Points, in no order, along strands that fork, close into loops and pass close to each other.
Points whose rows are less than 115 apart are linked; no others are. Some points are linked to none.
z_531: [ 37   8 -25  15   2  -9 -27   8  41 -21   4  46 -37 -41 -35  22  59   9
  -2  33  18  -2  30 -17  -1 -29  16  12 -39  -7  -9 -15   6  19  24 -43
  -5  57 -30  31   0 -29  27  38  26  -8   1  -9]
z_282: [-12  -1 -13   8   4  -6 -24 -21 -35  17   6 -12 -13  22 -50 -20  -5  26
  -3 -14  -8  20  14  20  -5 -12 -13  -9  31   3  25 -23 -22 -21  37  13
   5   3  18  44  -1  -2  21  31  -8 -34 -14 -38]
z_227: [-11  -5  -5  34   6   9 -12 -12 -28  14  -2  -5  10   9 -16 -17 -11  15
   9  16 -14  18  -1   9   1  -2 -16   2  10   6  27  -3  -5   2  15  23
  -4   2  -6  14  -1   5  30  -1   3 -26  12 -25]
z_332: [ 28 -12   5 -23 -15 -35 -21 -10  38 -10 -19  28 -60  16 -21  30  11 -21
  21  16  10  13  23  -7  12   2  75  -3 -46  -8   0 -17  38  23  26 -55
 -10  39  14  61  31 -38  23  15   6  -3 -17 -10]
z_914: [-33 -14   3 -18 -28  24  12 -15 -36  62  -5 -51  -4  25  -3 -49 -47 -20
  31   0 -34  -6 -20  -5   1  39  18 -36  22  26  30   5  -1  -1   7  23
   8 -35  63  34  17 -12  -9 -25  -6   8   2 -15]
z_451: [-15  12 -13  26   4  16   7   3 -32  -4  -3  -3  -4 -34  11   2   6 -25
  21  21  -5  -9  -4   8  21  29  16 -12  23   1  11   8  12  -1 -11   9
  -6 -19  10 -11  19  -7  34 -20  -8   5  19  -3]
z_241: [-12  27  10 -11  29 -15  19  34  19  -9   6  32   2 -30  16  12   8 -29
  44  16  22 -25  -7  12  16  23  36  -5 -10   0 -15  43   5 -14 -21   5
 -12 -37 -11 -22  17 -12  41 -29 -11   0   2  -5]
z_542: [-27 -15   3   5  -8  15  10 -11   4  18  17 -47  23  -3  36 -28 -59  10
 -22   1 -45  13 -36  22   0 -15 -39  -2  11  14  16  12  26  20 -16  14
  -3 -20 -11 -20   2  22 -49 -47   1   7  57  24]
z_613: [  4 -21  28 -59 -19 -12 -15 -16  11  22 -29   4  14  46   3  10  12  -6
  20 -21  27  -8  23 -51  10  39  71   6 -16   2 -15   8   0   0  -2  28
 -12  -2  40  -5  16  -4   6  -6 -19  28 -36   5]
z_888: [-26  36 -42  16 -25  12  12   8 -67   5  -2 -28 -26 -49   7 -13  -6 -17
  20 -14 -15   3 -47  24 -13  62  16 -23  67  -7   9  19  -7   6   6 -15
  -9 -53  40  15  -8 -32  18 -47 -24  30 -19  14]
z_875: [-19 -33  22 -35 -19  13  21 -43  -5  22 -10 -22  16  69   8 -13 -26  32
   5 -42 -14   0  -4 -34  -5 -17  -7  14   3  18  18 -24 -13  -4  -6  24
   6  22  49 -14  -6  18 -29  16   4 -13  -8  -8]
z_327: [ 33  18   3 -20  13 -23 -27  20  24 -17 -11  52 -12 -10 -24  23  45 -32
  11  10  35  -7  14  -5   8  16  20   5 -13   0 -26   2   1 -20  -5 -18
 -20  -3 -10   0  22 -33  29  25 -27  -9 -34  14]
z_447: [ 13 -14  24 -30  20 -12  10   2  16  -7  10   3  25  27   5   2 -15   4
 -20 -25  27   4   5  -1   3 -21 -25   7 -17 -10 -14  17 -13  -1   2  12
 -10 -13 -15 -41  -7  13  -6   9  14 -16 -13  -5]
z_554: [  5   8 -22  48  -5  21 -24   9 -34 -12   3  -7  26   9  -3   2  34  26
 -27 -13 -10   3   0  15 -25 -29 -75  18  -6 -19  -8 -46  11 -15  18 -14
  11  25 -34 -19 -20   1 -21  45  16  -5 -25   2]
z_34: [ 19  19  -5  40  -5  35  28  16  21 -42   0 -10   4 -69  24   6  75   2
 -37  20  -2  -1  42  -8 -19 -15 -12  16 -12 -32  12  -5  -1  49 -21 -11
  -2  46 -48 -25   8   5   6 -11  29  30  27  -7]
z_788: [-58  -8  -1 -12 -30  20   1   0  14  33  50 -25   0  -2   3 -33 -75 -18
  22  27 -36 -11 -60  -8   7  -9 -12 -23  16  16   8  21 -13 -45 -24  16
   4 -69   4  11 -28  28 -12 -25 -13  14  46   2]
z_667: [ 10   6 -24  -5 -15 -10  -5  -3 -45   5  10 -18 -43   2  14  -9 -45  12
 -14 -64 -25  28 -64  42  -6  12  -4 -13  68  30  29  -1 -11   9  16  -7
   4 -34  49  33 -21  24 -37  -8 -15  -2  -1  16]
z_56: [  4  -7  -2   7  -4  -8 -21  -3 -10  -4   4   1 -57 -14 -28  -4   2  -4
   4  33  -3  16  17   1  22   3  37  -5   5   5  42  -6 -10  12  12  11
   2  12  19  59  15 -21  36  16   0 -17   4 -15]
z_683: [ -3  10 -11  -9 -30   0  -4 -23 -39  -5 -16 -33  33  34  15 -10  -1  13
 -24 -73 -17  10 -15  -3 -10  28 -18  -6  16  -6 -21  -7   3  -6  -4   2
  -4   1   3 -11   3  21 -45  -3 -15  15 -15  23]
z_708: [ -5   6 -21  50   7  21  -6  10 -16 -17  -1   4  52 -19   3   1  47  -3
  -3  35  12 -11  32   5 -40   6 -44  28  -6 -31 -17  -8  15  -1 -11  12
 -19  13 -50 -62  -6 -36  40   7   8  -5  -9  -6]
z_412: [-10  -8  27 -20  12  14  20   7   3  13   3 -32  15  -5  38 -28 -35   3
 -23 -13 -20   1  -5  31  24  -8  -1   4  11  -2  10  35   7  29 -21  16
  -7  -4 -13 -24   4  43 -36 -52  17  22  46  10]
z_874: [ 28  10  11  18  24 -16 -15  14 -12 -34  12  -4  -3 -15  -2  17  20  -7
 -27 -32  -7   0   9  13  15 -18 -21  10  16   8 -11 -11 -16 -10   8  -8
  12  25   0 -10   2  25   1  29  -9 -15  -1  13]
z_442: [-14  17   9 -12   7 -18  18  27  32  13   5  50   1  -2  -6  -9  -6 -21
  65  30  38 -26 -33  -5   1  40  43 -29 -10   4 -26  38  11 -40 -19   5
 -19 -53  -5 -17  -2 -29  46  -4 -24   3 -14  -4]
z_38: [  5  28 -23  63   2  19  -5   5 -24 -17  -3  -6  11 -35  -5   6  31  30
 -30 -11 -34   6   7  32 -25 -18 -66  24  20 -12  13 -23  11   3  -5 -16
  13  43 -35  -4 -22  17 -26  12  10   8  14   8]
z_837: [ -1  -3 -12  28   2   7 -10   6   1  -1  -2  12  28   1 -10  -4  18  14
   7  30  -7   3  20  -5 -21 -18 -29  24 -12 -19   9 -15   3   2   5  21
 -14  15 -30 -19  -5 -10  17   9   6 -14   4 -16]
z_883: [-26  24 -22   6   0  12  13 -12 -17 -20  -5 -24  28 -39  23   1   7 -24
 -17 -39  13 -16 -12  24 -34  58 -22 -12  19 -28 -52  33   8   3 -23 -11
 -12 -31 -37 -36 -12  12 -30 -55  -4  20  -5  45]
z_421: [ 22  17  -4  10  12   3  -5  18  -6 -35  -8   1  39 -10   1  23  56 -25
 -24 -33  10  -5   3   5 -28   3 -32   0 -10 -38 -39   1 -12 -10   0   4
  13  17 -17 -42  14   1  -9  34 -10   5 -43  18]
z_679: [ 25 -11  35   1   9 -14  -4   3  18  -7   4   6 -26  -5  11  12 -14  21
 -20  17 -24  11  25  -1  44 -39  31  25  -8  23  40 -23 -12  16   1   0
  13  40   5  18   9  25  -7  -1  19   7  41  -5]
z_23: [  1  -4  -2   3  -5  -3 -26  -8   3  18 -27  33  16  21 -36  -8  23   1
  32  -6  21   0  15 -22 -19   9  -9   5  -9   8 -24  -7   5 -25   8  10
 -15 -15 -12  -8   0 -21  35  33 -20 -21 -51 -12]
z_3: [ 11   2  -4  47  -2  29   9  34  17 -26 -15  -8  36 -45  16   1  57   7
 -24  56   4 -14  42  -1 -16  -4 -24  31 -14 -32  -5  -8   4  28  -3  18
 -10  28 -59 -52   0 -20  23 -12  30   4  19 -19]
z_260: [-31  -2  42 -21  22   1  25  29  44  11  49 -25  18  -8  39 -17 -51 -11
  18  37 -20 -29 -32   8  24 -30   4 -13 -17   1  -2  47  11 -18 -25  20
   9 -35 -22 -21  -4  21  -1 -54  -8   7  52  -2]
z_183: [  5  11   1   0  22   4   8   8  -5 -15  -4  12  11 -11  21  12  21 -20
   1  -3  18 -10  15  -7   9  30  14   5   2  -7 -12  11  -1  -7 -13   9
 -17  -3  -7 -28  15   3  31 -14 -17   0 -13   0]
z_990: [ -4  -1  -7 -28 -34  -2 -10 -21 -48  18  -5  -8  -5  48  -7 -12 -17  -3
  12 -27   1   4 -11 -19  15  36  37 -19  27  22   3  -5 -20  -7  15   7
   9 -16  69  14   3   0   1  15  -6  13 -30  -1]
z_672: [ 32 -27  48 -46   8 -28  -8  -2  17   0  -6   9 -26  39   7  24 -32  17
 -28 -16 -15  17  14  -3  39 -43  30  22  -8  23  13 -24 -10   7  10   5
  12  23  32  27  -2  33 -20   9   4   5   9   1]
z_198: [ 18 -32  33 -50 -15 -12 -21 -32   6   6 -16  -7 -24  57   5  17 -27  33
 -19 -23 -16   2  14 -36  35 -37  54   4 -21  21  17 -53  -8  25   8  -7
  16  32  44  45  17  15 -16   6  10   5   7 -13]
z_45: [-48 -17  -6 -39 -17  30  28 -35   1  10  14 -27  77  32  12 -21 -20  -4
   5  12  26  -2  15 -16 -37  21 -43   0 -27 -22 -39  22  -3  -1 -24  19
 -18 -38 -20 -48 -24   0 -27 -22  18   4 -14   7]
z_471: [ 27  -1  17 -12 -11  15   9  17  -6 -25 -14 -18  53  17  30  14  59  -7
 -59 -31  16  -4   1   2 -26  11 -51   0 -25 -51 -43   6 -13   4  12  -4
  26  24 -30 -36   2  -7 -18  18   9  26 -60  10]
z_645: [ 14  -2 -17   4 -26  -4 -16 -25  11   8 -13  15 -43 -13 -17  15  25   0
  12   6  15  10  23 -19   3  26  76  -6 -37 -16  -4 -12  22  24  18 -26
 -12  43  -2  47  39 -46  44   0  -2   1 -20   0]
z_205: [ 33  11   0  23  15 -16 -15  20 -13 -21   4   6 -14  -1 -14  12   7  37
 -54 -27 -26  18 -11  21   8 -41 -46  19  10  14  14 -27  -5   3  16 -16
  23  40   0  15 -12  37 -32  41  10  -7  11   5]
z_426: [-24 -10  -3  19 -14  20  10  -1 -12  35   1 -51  -8 -19  42 -33 -61  -7
  -1  -7 -56  14 -65  24   4   1 -15 -24  32  18  27  10  22  21 -19  24
   5 -37   3   5   8  17 -38 -48 -20  15  62  19]
z_487: [ 22  20 -15  24   9 -14  -7   6 -29 -11   5  -2 -34   0  -1   4 -26  24
 -41 -50 -26  26 -24  40  10 -26 -53   3  36  41  19 -14 -10  -3   4 -11
   9   9   2  18 -14  48 -40  18   0  -2  28  20]
z_345: [ -7 -10 -18  11  -8   6 -11 -11 -24 -14  -5  -6  27  33  -9   6   3  19
 -27 -33  -9   6 -10  -1 -16 -26 -73  14   5   0 -12 -19 -10 -27  15  -8
   5  -2 -21 -24 -12  14 -35  36   0 -10 -22   7]
z_828: [ 53  10  35 -16  37 -20  -8  26  17 -55   2  12 -36 -38   5  49  34 -15
 -48  -2  -2   5  31  -3  25 -38  11   4  -8  -7   5 -19 -21  30  -2 -37
  22  53  -3  20   6  33 -17  16  21  10   6   9]
z_422: [ 11  19 -12   9  10 -19 -27  18  -5  -4  -7  50   9   3 -40  13  31 -22
  47   4  41 -12  -4   1 -19  50   8  -4   3   2 -22   5  -4 -31  19  -6
 -14 -23  -1  -1  17 -28  36  39 -31 -17 -49  -1]
z_431: [  7 -21  -2  -2 -17  10  -8 -13  42   5 -16  23 -10  10   1  -1  42  -2
  12  35  19   5  34 -38  -4  23  73   7 -62 -24 -15  -3  40  28   4 -29
 -28  35 -12  22  50 -63  38  -7  -3  19 -12  10]
z_900: [  3  -6 -10 -23  -4   8   7   0   8 -28   1  -8  41  28  17  -3 -13   1
 -39 -27   7   5  -4   8 -21 -22 -70   7 -20  -9 -28   9 -15  -7   0  -7
   1  -4 -19 -38 -19  19 -37  14  10 -14 -22   8]
z_855: [-24 -29   3 -48 -17  12  19 -36   6  17   4 -10  41  66 -13  -8 -41  19
  24 -28   4   4   2 -41 -19   5 -17  -5 -11  14 -14  -5 -14 -22  -6  15
   0 -11  28 -35 -20  13 -25  18  -1 -15 -24   6]
z_796: [ 26 -19  56 -37  15 -25  16  15  53 -19  -5  15 -56 -18  23  47 -18 -24
 -31   7  -1   8  43  -2  35 -27  61  10 -33  -8  10   0  -9  23  -7   0
   1  44  -4  12  20  26 -11 -37  29  18  18   7]
z_597: [ -9   3  -4 -19   7 -23  18   0  29   3  21  30   8  24 -22   5 -47   4
  29   7  24 -10 -36 -20   3  -2   5 -27  -6  16 -10  17 -11 -45  17   1
  13 -58   8  -1 -35   4   1  13 -18 -25   0   4]
z_624: [  2  30 -25  23   7  22  -3   5 -28 -13   1  -2  50  -4  10  12  49 -19
  -1 -11  20 -14  19   9 -38  26 -43   8 -13 -34 -42  -1  -4 -18  -6  -2
 -15  -3 -33 -55  -1 -26  22   4  -9   3 -39   4]
z_96: [ 20  13 -12  15 -13   8 -16 -19 -40 -22  -6  -4  -5 -12   2  18  65  -2
 -26 -34  -7  -3   3 -21   4  15 -10  -7  -4 -11 -19 -20   0   1  15 -15
  21  30  10  16  16 -11  12  29 -24  18 -30  16]
z_393: [-18   6 -40  76  -5  34  -8   1 -33 -11  -2 -16  16 -25 -16 -19 -16  10
  -6  31 -24  11 -11  40 -34 -23 -80  12  25 -10  15  -6  11  -6  11  -5
 -13   1 -29 -30 -21   1   2   6  15 -26  43   0]
z_242: [ 55  10  24 -11  23 -40 -27  14   9 -57 -11  20 -61 -35 -14  65   9 -21
 -21  -8 -15  -2  12  -7  26 -34  19  -5  -5  11   6 -29 -16   5   3 -38
  14  48  10  35  16  25  -1  32   4 -14  -5   9]
z_338: [ -4   0   6  -2   3 -26  -8   2 -25  13  -4  17 -43   4  -8  -6 -21 -15
  20  18   6  13  -1   8  24   3  41  -3  12  24  30  16 -14 -15  12  16
   3 -29  26  39  16 -17  16   2  -6 -16 -11 -15]
z_376: [-10   8   8  -4  21 -14  21   7  13  -3  21   8  10   9   6  -7 -26   9
   4  10   5   5 -10   6  11 -31 -17  16  -6   8   9  24   4  -4  11  16
  -2 -13 -14 -30 -16  16  -3 -16  19 -12  27  -6]
z_225: [ -9 -18  23 -33   2 -31 -11 -12 -13  31 -16  14 -48  55 -24  -7 -35   0
  24   1   3  12  -1  -2  17  -7  57 -11  11  33  37  -6 -22 -13  15  21
  18 -25  54  52  -4  -3   0  26  -1 -27 -28 -26]
z_963: [-21  -9  14 -39  -6 -12  25   3  29  41  18   8  20  25   4  -9 -62  -9
  44  19  17 -13 -28 -38  14  13  22 -21 -12  17  -8  28  -3 -34  -4  23
   5 -47  21 -10 -21   7 -10  -4  -8  -3   2   4]
z_619: [-43 -28 -10  -1   2   0  16 -18  18  50  -8  19  27  45 -28 -19 -37  10
  63  37  31 -15  -3 -22 -30  -3 -22  -9 -16   4   8  17  15 -22 -11  18
 -25 -32  -4  -4  -8 -38  12  17   1 -42  -5 -10]
z_285: [-27  26 -32   0 -20  10  12  -4 -48  18   7 -13   6 -13  -4  -3 -17 -19
  38  -3   8  -8 -27  12 -18  72  25 -34  40  -3 -23  20  -4 -23  14  -9
 -10 -56  39  15 -12 -27  32 -18 -17  14 -26 -16]
z_590: [ 36   1  -6  10 -10  -5 -26 -17  -5 -29   6  11 -34 -17  -4  31  46   1
  -8 -16   7   0  23 -25   6  19  40  11 -22  -9 -12 -21  10   5  14 -17
   5  39   2  36  16 -20  18  19  -8   4 -23   3]
z_702: [ -9 -27   6 -45 -26   4  -8 -53 -20  21 -22 -17 -16  59  -9 -10   3  42
  -4 -36 -22  11  10 -42  18 -16  35  -4 -17  29  25 -40  -7  17  24  -4
  36  41  58  44  11   2 -11  30   8  -6 -10 -18]
z_132: [-35  27 -22  -8 -25  14  19 -17 -22  -1   7 -24  27 -31  28 -13 -18 -22
  20 -16  -9 -23 -42  14  -1  59  -3 -22  34 -19 -23  22  12  -7 -17  -7
 -11 -43 -16  -9 -14  16 -18 -44 -17  34  14  38]
z_539: [-37  26 -37  -7 -14   4   7   1 -37  37  -3 -10   1  17 -34 -16 -20  -5
  39   1  14  -2  -1   6 -34  61  18 -41  33  -7   4  15 -15 -27  30  11
  -9 -44  39  18  -8 -34  26   6 -19 -15 -24 -41]
z_650: [ 34  21 -39  25  -8  -2 -14  -6  14  -4   4  13 -10 -29  -9  19  63  28
   2  16   9   1  31 -33  -8 -14  10   8 -57  -3   1 -27  13  35  29 -29
   8  59 -46  31   9 -53  -1  43  15  -9 -14  -8]
z_917: [-16   0   8  19  28 -19  13   7  21   8  33  20   5   2   5 -16 -40  16
  25  43   3   3 -31  13   7 -40 -16   0   2  23  32  19   5 -30   6  22
  11 -23  -1  -6  -3  14  10  -2   7 -39  37 -18]
z_265: [-30   8  19 -26  16  -9  34  28  52 -17  40 -14  -6 -49  34  -4 -40 -23
   2  12 -13 -21 -38  32  30 -14   9 -16  18   4 -17  55  -6 -18 -36   1
   4 -34 -10 -21 -18  43  -4 -57   9  20  42  15]
z_790: [ 14  20 -23  27   5 -19 -16  -5 -40 -24   7 -14 -45 -25   7  -7 -29  11
 -13 -48 -20  16 -50  47 -19   3 -34 -13  61  26  18  -8   0  12   0  -9
  22 -20  13  21  -9  29 -41   7  -6   5  16  30]
z_382: [ 43   1  -3   0   7 -40 -24  -7  -7 -28  14   9 -78 -37  -6  44 -10 -20
 -18   7 -15  -3  11   7  24 -14  33 -14   7  10  32 -27 -11  15  24 -40
  18  43  25  71   9  14  -2   8   8 -15  -9  -6]
z_416: [ -7 -13   4 -28 -17   4 -16 -28 -23  36 -23  12  -3  38  -9   5  -1   7
  30 -14   6  -6  18 -35   2  41  46  -3  -6  12  -2  -4  -5  -1   3  11
  -6  -8  42  18  20 -12  19   2 -13   8 -32 -11]
z_91: [ -2 -17  -2  -5  -5   1  -1   5  36  26 -28  45  25  44 -25 -11  22  -7
  52  32  36  -4   8 -15 -36  17   2   7 -16  -2 -32   9  20 -32  -7   3
 -38 -19  -4 -20   1 -42  37  30 -10  -9 -33 -16]
z_53: [ 24  16  -1  24  20  18  23  20  13 -41   1 -10 -15 -56   6  23  48 -15
 -41  -8   6  -5  34  18   2   0  -5   9  12  -9  11  -2   5  28 -30 -13
  12  33 -32 -25  -5  35  -1 -18  22  24  13  13]
z_599: [ 15  36 -39  66  16  25 -26   5 -43 -25   5   1 -10 -57 -26  23  54   1
 -17 -14 -14   2  -6  43 -24  -7 -63   8  26 -13   1 -31  -3  -8   0 -19
  15  36 -19  17 -11  15  -9  39   5  14  -2  11]
z_553: [-29   5 -22  -5 -16   9   9  -8 -26  24   4 -49   8 -23  45 -21 -39  -9
  20 -13 -26  -4 -55  11   7  42  12 -25  42   1   0  13  19  14  -8   3
 -10 -42  11  -1   1  13 -22 -54 -19  28  25  23]
z_494: [-20 -57  12   3 -25  30  -9  -2  45  58 -32  -4  12  43 -17 -31  25  -3
  38  57  13 -22  21 -50 -15  -1  20  23 -33  -5   1 -10  23  27 -18  13
 -10  -6   3   9  37 -65  34  -7  -1   3   3 -16]
z_579: [ 13  14 -28  51  -1   8 -24 -14 -42 -26 -10 -11 -24 -33 -12  24  56   1
 -28 -29 -13   4  -5  23  -8   3 -27   1  24 -20 -19 -31 -10  -1  14 -19
  34  32   6  35  14   4 -13  42 -14  22 -39  16]
z_769: [  4  -6  -6  -9  -3  -8   3 -21 -30   4  -9 -14   4  16  27 -11 -19   9
 -28 -45 -21  11  -9  11  21  15  10  -7  23   9   8   6  -3   9 -13  -3
   0  -7  27  -3  -2  34 -29 -17  -6  23   3  16]
z_642: [-11  23 -44  58   5  16  -5   1 -38 -10  17   3  17 -19 -29   1   0  -1
   3   1   1   5   1  43 -39 -19 -81   5  26  -9  -5  -8  -7 -29   5 -17
   2  -7 -28 -15 -14  -9  14  21  16 -32  12   3]
z_463: [ 28   5  12  12   3  -7  19   8  14 -50  11 -11 -49 -52  17  37  41  -8
 -59 -20  -8  -4  31  -5  17 -14  30   4   6  -5  14 -21   5  38 -20 -28
  15  51   1  12  11  41 -23  -6  11  21   9  22]
z_937: [ -1 -24  41 -36  10   6  12   1  -6  20   1 -28   5  15  41 -16 -41   8
 -35 -31 -33  16   9  12  37  -7  22   3  20  10  10   3   9  21 -21  22
  -4   5  28  -5  12  42 -42 -35  12  41  17   6]
z_827: [-41 -20  31 -39  10  23  42   8  37  26  37 -46  46   5  31 -25 -44 -22
   7  26 -14 -25 -10  -7  18   1 -13  -2 -16  -2 -15  47   0   5 -11  16
 -11 -40 -33 -21  -6  12 -23 -55  16  17  30   4]
z_16: [ 34 -20  33   2  14 -14   3  17  41  -9   4   9 -16  -8   3   6 -12  47
 -26  36 -28   9  38 -21  19 -60  19  31 -46   4  48 -22  10  40  13  -2
   6  46 -12  15  -3  10 -22   9  46  -5  54  -7]
z_731: [  6  43 -42  52  18  10 -29   7 -39 -10   8   8  -6 -37 -27   9  39 -11
  12   0   2   2  12  31 -22  -5 -52   6  19  -1  -7 -11 -10 -11  10 -23
  10  14 -24   5 -12  -5  26  25   7 -22 -19 -15]
z_904: [ 14  18  -9   2  11   4  15   2 -33 -40 -14 -14  20 -34  32   0  43 -30
 -26 -58  15  -6  -3  24 -16  40 -17 -17  26 -29 -42  31  -6  15 -27 -15
   5  -5 -18 -37  -1  13 -26 -24 -21  34 -15  41]
z_753: [ -5  -6  15 -22   9 -27   6  24  37  22 -23  62   7  40 -32 -12   8 -20
  47  29  50   0  -4  -2   2  17  51 -11 -24   3 -17  34  16 -35  -5  -3
 -21 -27   7  -5   4 -38  32  18 -21  -5 -24  -7]
z_287: [-17   5 -22  53 -22  29  -7 -14 -35  -4 -14 -19  21  -6  11 -12   7  23
 -19  -4 -34  10  -2  15 -26  -6 -47  17  23   4  18 -19  11   6 -11  12
 -13  28 -20 -16 -11   9 -15 -10  14   4  28  -3]
z_50: [ 34  -6  30 -19  15  -8   6  29  47 -27  -6  11   0 -19  18   5  17  31
 -39  23   4  16  35  -8   9 -44  -5  43 -35  -5  10 -15 -11  39   2   6
   4  50 -24 -13 -23  13 -18   5  33   3  36 -21]
z_812: [-25  14  -6  12   8  12  35  18   8 -15  32 -29 -21 -58  45 -18 -36 -22
  11   9 -37 -18 -50  34  14 -11  11 -16  28   4  11  26  11 -11 -25  -2
   9 -41  -1  -6  -2  23  -5 -47 -14  23  47  19]
z_938: [ 13  10  -4  10 -11  -7  -2  -3 -28 -27 -27 -22  16 -14  29   2  35  -7
 -51 -67 -13  -4  -9   8  -6  25 -16 -11  17 -21 -28  -6  -5  12 -16   1
  11  18 -17 -13   8  22 -36 -15 -23  32 -26  34]
z_932: [ 26  14 -21  13  -8 -15 -32 -12 -26 -22  14  -2 -79 -34 -32  22  12 -12
  -1  13  -5   3  23  11  -1   2  41 -15  -5 -17  25 -30 -18  24  25 -25
   2  33  24  72  23 -25  30  12   1 -12 -17 -18]
z_408: [ -9   5   7  -3  19 -35  11  24  33   7  30  17 -14  19 -14  -8 -49   9
  44  19  22   2 -35   8  18 -36  21 -19  -1  35  21  18  -1 -43   8   4
   6 -40   5  19 -25   5  10  -3  -8 -30  13 -16]
z_375: [-32 -35   8 -29  12   4  25 -15  43  25   3  13  46  45 -11 -10 -29   4
  44  24  41 -18   7 -35 -26   3 -19   8 -26   0 -25  15   6 -14 -20  18
 -31 -44 -12 -40 -32 -25 -11  10   7 -14 -19  -7]
z_998: [-23 -37   4 -20 -36  36   2 -51 -23  32 -16 -22  11  65   4 -18   0  56
 -12 -35 -28  12  -2 -19  -7 -20   1   9  -5  28  21 -55 -11  11   2  12
  28  49  40  15   5 -15 -13  16  15 -16  -9 -29]
z_379: [-10 -30  56 -52  22   9  28  22  51  37  17 -10  36  17  27 -23 -55 -17
   9  18  21 -25  -5  -9  10  -1  13   4 -41   7  -5  61  -7  11  -6  29
  -6 -31 -28 -23 -11   3 -14 -43  21   8   2  -1]
z_456: [-23  26 -20  41   2  13  19  10 -14  -7  10 -18   5 -54  27  -6  -3 -24
  21  27 -20 -17 -31  31  17   8  -7 -21  34   2   6  18  19  -1 -18  -7
   5 -31   0 -18   6   7  19 -45  -7  -5  50   8]
z_98: [  2  -1  -9 -34  -2 -19 -19 -18 -28  13  -7  -1 -24  52 -46  -4 -20  12
   0 -21  -8  19   6  -3   5   2  16 -15  23  15  18 -12 -26 -15  33  12
  15 -19  61  45  -8   4   3  33 -11 -18 -20 -30]
z_799: [-34  -2  -8  -1 -11   5  10  -9 -12  35  -9   7  12  26 -22 -16 -23  -6
  58  23  30 -11  -5 -15 -16  37  21 -25   7   8   2  23   1 -28  12  16
 -13 -44  16   2   4 -33  28   0  -8 -23 -10 -22]
z_713: [-20 -24  22 -38  18  -6  42  13  73  17  12   6  39  24  -1 -10 -44   2
  21  35  50 -18  -6 -30  -9  -4 -10   7 -34  -8 -27  35 -12   1 -13  23
 -13 -43 -32 -35 -18  -6 -20 -19  11  -9  -3   3]
z_31: [  7 -14   1 -11 -11  12 -25 -10  28   8 -17  31  11  14   0   7  57  16
   0  25  25   4  33 -31 -11  21  35  13 -36 -24 -24  -8  26   8  -3   2
 -15  18 -28 -14  27 -50  36   0 -16  11 -30   2]
z_987: [-17 -30   1  63 -36  45   1  -8 -34  49 -26 -59 -16 -11   8 -35  -7  -4
  -5  16 -36  11   1  -2   1   6  -6 -13  15  -5  17 -28  12  43 -16  25
  17 -11  20   7  16  -7  10 -41 -21  17  45 -14]
z_574: [-31  -7   3 -35  -4   5  25 -24  10  38  17 -16  35  35   3 -14 -51   5
  19 -14  11  -9 -20 -23   4  17 -11 -15  -2  11  -8  16   2 -18  -5   9
 -12 -41  20 -27 -14  24 -27 -13  -8  -5  11   2]
z_432: [ -3  -5  -2  35   9 -18 -26  12  27  23  -7  40 -16   6 -40 -18   5  13
  10  64   1  12  10   5   6 -50 -17  16 -13   6  44  -8  -3   5  16   7
  -7  24 -19  27  -5 -17  25  26  10 -42  23 -34]
z_792: [ 48  15  31 -25  22 -10 -12  19   8 -44  -3  17  -2 -19  -1  29  39 -22
 -33 -27   6  -1  20  -4  16 -21   8   3  -4  -8 -16  -4 -22   4  -2 -13
  13  31  -7 -14   9  17   4  11 -10   3 -12  12]
z_852: [ 19  10  18   1  29 -11   9  33  29 -13  14  19  11 -16  19   2  -9  20
 -19  13   8  16  22  15  17 -39 -18  28   2   8  19   5  -7  11 -10  12
   0  22 -12 -29 -23  25  -6  -3  33 -10  33 -13]
z_823: [ 19  -7  14 -25  11 -29 -15  20  64  -4 -16  62 -12   8 -39   7  39 -18
   8  51  47  16  27  -7  16 -17  17  27 -35  -8 -21   4  17 -14  -5 -20
 -27  11   3  -6   8 -34  30  19 -12   5 -12   1]
z_596: [ 32  -1  13  -6   9 -24 -24  20  54 -10 -25  49 -21  -6 -19  18  37   9
 -10  39  29  -7  26 -13  14 -33  16  35 -33  -7 -11 -10  13   9   2 -18
 -14  40 -19   3  -7 -17  11  16   8  -8  -4   4]

A tip is a point with one link. Name the tips that can be reached along the links from each point below, in the order of the rows.
z_96 | z_332, z_31
z_379 | z_888, z_650
z_421 | z_613, z_667, z_471

How many points has the smallest loop of links through each point below? Write 0 if it is on no loop.
z_963 | 16
z_599 | 6
z_904 | 11
z_463 | 16
z_183 | 0

A piece is two or more points that can be reached from each other along the links. Count, over all rows, the pieces, the separate loops (a circle has one, a figure eight two, a Y none), the forks (points with three links) and the tips (points with one).
pieces | 4
loops | 4
forks | 7
tips | 7

Name the points in between on the shortest way along the links from the first point to the second, in order.
z_753; z_799 | z_442 z_241 z_183 z_451 z_456 z_812 z_265 z_260 z_827 z_379 z_713 z_375 z_619
z_96; z_852 | z_579 z_599 z_38 z_554 z_345 z_900 z_447 z_376
z_242; z_421 | z_828 z_463 z_53 z_34 z_3 z_708 z_624
z_287; z_875 | z_38 z_554 z_345 z_900 z_447 z_376 z_917 z_408 z_597 z_963 z_574 z_855
